The views of a scene show one set of named points, each view turned or mirrored, shifted and resized as a whole, with a little noise and some points left out.
(in the rows, 128 means zero)

Scene 1
View 1
k_726: [131 116 134 135 110 110 138 119 110 152  97 174 159 145 161 164  54 142
  55 174 149 116 143 125 132]
k_240: [149 130 142 157 138 130 155 141  77 171 103 171 162 160 180 173 104 147
  86 151 152 140 115 111 125]
k_214: [179  94 120 164 135 136 140 146  95 192 117 149 153 162 132 158 105 108
 113 151 158 122 110 136 124]
k_100: [200  54 141 184 158 108  95 169 104 252 128 171 166 169 111 165 134 102
 140 196 162  79  80 179 137]
k_503: [188  92 134 193 169 146 122 138  98 197 133 135 124 176  95 166 133 105
 164 151 144 117  84 161 117]
k_130: [175  99 107 147 135 157 151 129 125 178 155 103 143 143 125 116  81  80
 128 142 113 150  82  94 121]
k_580: [146 114 144 158 151 132 129 115 115 163 130 142 132 153 131 155  86 129
 117 170 118 126  97 130 124]
k_553: [145 120 139 158 141 127 141 127  97 162 111 161 146 160 155 170  90 139
  95 162 143 129 115 127 123]
k_782: [154 116 115 156 132 155 151 104 114 135 129 116 121 151 114 145  72 104
 119 135 127 143 118 118 107]
k_40: [137 117 151 160 147 119 122 118 110 162 116 167 141 156 144 172  84 148
  99 183 131 116 111 139 127]
k_6: [175 108 107 129 119 147 171 152  97 198 137 133 183 141 181 123  85  95
  90 141 139 158  91  73 131]
k_776: [175  90 118 164 134 138 136 134 109 185 129 137 142 154 114 150  93 100
 123 154 149 119 108 136 120]
k_164: [138 135 130 141 132 145 163 118 102 141 120 137 147 147 169 148  74 131
  88 146 125 155 110  91 120]
k_237: [130 123 120 157 145 169 138  58 153  91 153  79  75 141  66 128  44  98
 145 141  77 148 103 124  99]
k_791: [161 113 138 160 148 137 142 136 100 181 126 146 148 157 151 155 105 123
 114 159 133 136  92 118 126]
View 2
k_503: [109 138 132 145 118 113 104 129  76 105 131 118 124 152 114 119 131 134
 120 106 143 128 163 135 137]
k_726: [124 144 158 145 120 117 139 137 169 132 147 157 165 114 116 136 136 101
 152 138  93  90 173 108 174]
k_237: [136  74 132 165 130 145 148 127 156 109 137 111 116 134 108  92  99 168
 111 144  95 178 165 171 146]
k_40: [128 128 154 146 115 119 133 146 144 116 150 139 147 124 108 129 126 113
 143 127 104 111 163 123 154]
k_791: [110 149 150 161 119 119 112 135 115 123 131 140 148 128 129 117 126 123
 141 132 120 117 158 120 150]
k_580: [122 128 149 159 119 121 125 142 129 114 144 136 138 125 115 117 120 122
 138 128 113 126 158 131 146]
k_130: [101 148 135 189 132 138 116 113 125 131 132 135 124 125 128  79 120 145
 132 138 116 151 163 139 149]
k_100: [103 184 135 143 116 101 100 129  73 105 162 133 117 147  93 117 151  97
 139  80 151  99 164 114 136]
k_240: [110 148 159 151 115 112 116 136 128 130 121 149 171 123 141 138 130 114
 148 145 111  97 163 107 162]
k_553: [117 137 152 148 117 116 122 137 133 123 134 142 156 126 125 131 130 118
 142 134 111 106 167 116 159]
k_164: [115 133 155 169 123 130 126 132 150 134 124 146 161 115 139 117 118 130
 142 156  97 124 161 123 163]
k_214: [103 156 137 150 124 117 112 116 112 124 131 137 140 137 121 118 140 123
 132 123 123 109 174 122 159]
k_776: [108 150 134 154 126 122 118 117 117 122 138 134 129 137 114 110 134 127
 130 119 121 123 173 129 154]
k_782: [115 118 136 158 129 133 128 116 141 126 125 129 137 132 124 108 122 146
 123 142 105 140 175 143 161]
View 3
k_237: [118 167 134 138 117 151 182 102 133 214 170 136 136 188 113 126 146 121
 150 140 105 160 157  69 152]
k_553: [128 134 145 130 121 135  96 133 103 153  79 110 139 153 103 160  87 121
 138 142 108 127 106 130 126]
k_726: [135 156 138 143 123 144  92 122  82 158  68  71 152 148  73 174  92 144
 133 145 123 119 104 119 119]
k_776: [111 153 155 117 122  93 126 129 130 158 117 124 133 140 103 161  77 131
 137 147 100 150 110 110 141]
k_503: [109 142 171 100 135  84 124 139 135 149 119 165 133 152 137 137  69 111
 142 160  75 154 111 123 156]
k_100: [113 166 188  91 148  43  99 146 112 119  98 136 153 132 124 153  31 141
 127 180  72 149  88 135 161]
k_214: [113 140 154 115 120  94 112 132 131 147 102 125 131 137 100 166  69 125
 136 143 101 148 104 121 133]
k_40: [133 155 154 130 132 129 102 129  87 159  88 105 155 161 106 148  89 131
 132 157 103 127 111 122 141]
k_130: [121 147 150 135  90  92 154 135 138 174 158 134 126 146  99 155  89 131
 115 138 124 164 110  96 131]
k_782: [114 144 137 133 112 131 141 120 135 180 129 126 127 157  99 156 109 120
 145 133 113 152 124  99 131]
k_6: [130 132 146 143  72  94 125 149 129 156 124 107 124 128  80 178  74 137
  98 127 146 147  86 117 108]
k_580: [131 153 153 133 122 120 123 131 102 167 114 121 147 164 112 141  92 129
 128 153 105 138 114 114 141]
k_791: [130 137 155 129 109 108 113 143 114 154 108 127 140 150 111 153  80 124
 121 147 110 140 101 126 131]
View 4
k_503: [158 122 141 136 100 130 143 169 143 114 119 128  94 115 129 107 133 129
 160 143 123 135 110 133 150]
k_164: [109 125 132 132 126 110 125 108 140 143 118 119 143 119 100 134 128 145
 146 172 116 141 139 119 111]
k_580: [130 112 144 141 123 115 130 127 140 134 118 128 129 114 125 125 137 138
 146 153 111 135 119 114 137]
k_776: [148 125 125 144 111 109 128 137 134 121 124 130 124 129 110 108 133 128
 149 152 120 139 116 128 135]
k_130: [122 143 133 161 113 102 122 137 161 129 134 132 123 119  84 106 132 129
 140 171 102 139 127 138 134]
k_6: [106 149 100 147 110  88 125 111 147 139 127 130 127 131  85 125 104 133
 142 159 122 135 145 138 119]
k_553: [128 113 128 126 121 115 132 117 125 135 113 122 134 123 126 132 127 139
 153 151 127 139 127 116 122]
k_237: [133 114 189 160 138 128 114 142 163 126 128 123 153 100  82  99 186 138
 140 202  75 157 107 113 129]
k_40: [132 103 134 131 125 114 133 115 124 135 112 125 137 119 140 132 134 140
 148 142 121 133 118 105 132]
k_100: [169 118 107 148  93 105 142 153 124 118 119 142  91 133 157 109 110 120
 149 103 135 120 103 128 171]
k_791: [124 124 127 135 112 114 137 130 140 135 118 126 118 118 120 127 121 137
 149 148 122 133 128 124 131]
k_240: [119 119 116 113 116 114 138 111 124 140 108 117 129 124 124 142 113 144
 157 149 137 135 138 117 111]
k_214: [146 126 116 134 107 110 133 136 129 123 118 128 118 132 116 113 124 129
 156 146 130 139 121 128 130]
k_782: [136 124 145 140 122 117 122 132 144 127 123 121 140 120  91 110 150 135
 151 179 110 151 122 124 117]
View 5
k_580: [124 146 113 147 123 119 172 130 123 105 115 113 132 152 133 110 127 125
 143 144 119 113 137  93 135]
k_6: [144 140 107 124 133 139 147 123 158 108 149 172 164 117 146 107 134 151
 124 119  91 120 161  88 134]
k_237: [122 102 114 143  83 132 169 151 114 102  60  76 129 153 142  97  98 158
 164 143 173 111 203  78 145]
k_726: [131 141 105 145 127 144 172 121 146  95 159  95 130 119 100 101 123 125
 108 153  80  84 113 100 136]
k_791: [128 149 121 142 140 116 169 132 131 108 131 141 140 148 144 111 129 129
 141 141 104 120 133  95 135]
k_164: [137 124 115 146 118 145 165 137 135  92 127 128 144 116 134 106 116 134
 127 143  98 103 150  85 150]
k_100: [115 199 113 126 172  72 176 112 137 136 151 140 128 202 136 119 150 128
 158 128 116 139  99 128  88]
k_240: [133 141 126 151 149 129 175 136 136  98 151 139 140 124 131 112 118 121
 127 152  75 104 112 100 144]
k_776: [127 146 117 128 144 109 168 132 140 120 132 128 135 161 136 108 117 152
 150 138 123 123 144 108 116]
k_503: [116 151 133 141 154  86 180 145 115 123 109 129 127 188 151 116 113 139
 174 148 138 136 135 111 118]
k_782: [132 117 121 137 123 130 167 146 135 106 112 111 137 141 137 103  97 159
 149 144 130 114 168  96 136]
k_130: [133 137 107 124 118 125 153 133 142 117 112 149 150 146 153 103 124 161
 148 120 133 131 183  89 129]
k_553: [129 142 120 147 140 124 174 135 132 101 139 119 133 140 126 109 118 128
 134 151  96 105 122 101 137]
k_40: [122 150 113 151 130 120 181 126 125 102 131 103 126 149 120 108 128 118
 133 151 104  99 115 100 134]
k_214: [129 147 121 134 154 109 169 135 143 117 146 136 138 154 136 110 114 148
 145 142 107 123 132 112 119]
View 6
k_6: [124 129 142  97 149 135 144 134 129 110 147 143  78 104 101 102  89  78
 133 109  90 138 117 142 161]
k_503: [144 110 119 126 100 134  98 165 155 125 130 131 158 153 122 103 133 127
 149 114  92 191 138  86 108]
k_164: [119 125 146 103 136 128 149 148 132  84 131 143 122 130 149 115 107 111
 140 111 100 116 115 163 176]
k_776: [132 131 115 112 125 129 114 156 144 104 125 139 129 133 114  86 126 116
 142 119 110 158 134 113 135]
k_791: [132 120 144 114 124 130 130 154 150 114 135 140 125 142 121 111 112 122
 143 106  97 155 125 131 155]
k_130: [145 117 129 105 142 138 110 147 117  96 142 151 106 127 117  99 123  69
 137 110  92 144 113 113 129]
k_237: [155 119 106 110 130 129  85 165  84  24 112 160 177 162 196 100 178  84
 142 130 117  98  96 126 120]
k_726: [105 157 143 104 140 116 162 160 169  93 112 148 116 138 122  93 111 162
 142 106 137 119 135 176 202]
k_782: [128 127 113 104 129 130 118 154 119  71 119 142 144 130 159  97 128 105
 140 132 108 126 121 131 142]
k_553: [118 132 139 113 123 125 141 159 159 106 124 140 132 142 134 107 112 144
 145 106 112 142 133 148 170]
k_240: [107 125 150 109 123 129 160 155 164 120 129 129 126 130 132 117  90 145
 143 107  98 147 135 156 182]
k_40: [129 135 143 117 123 121 136 167 165 102 120 148 141 162 127 104 131 155
 149  96 124 143 130 146 173]

Which points are out of place in each view (at most two, in the order of its rows)? Write - if all are in place.
view 1 -> k_726
view 2 -> k_40
view 3 -> k_553
view 4 -> -
view 5 -> k_503
view 6 -> k_130
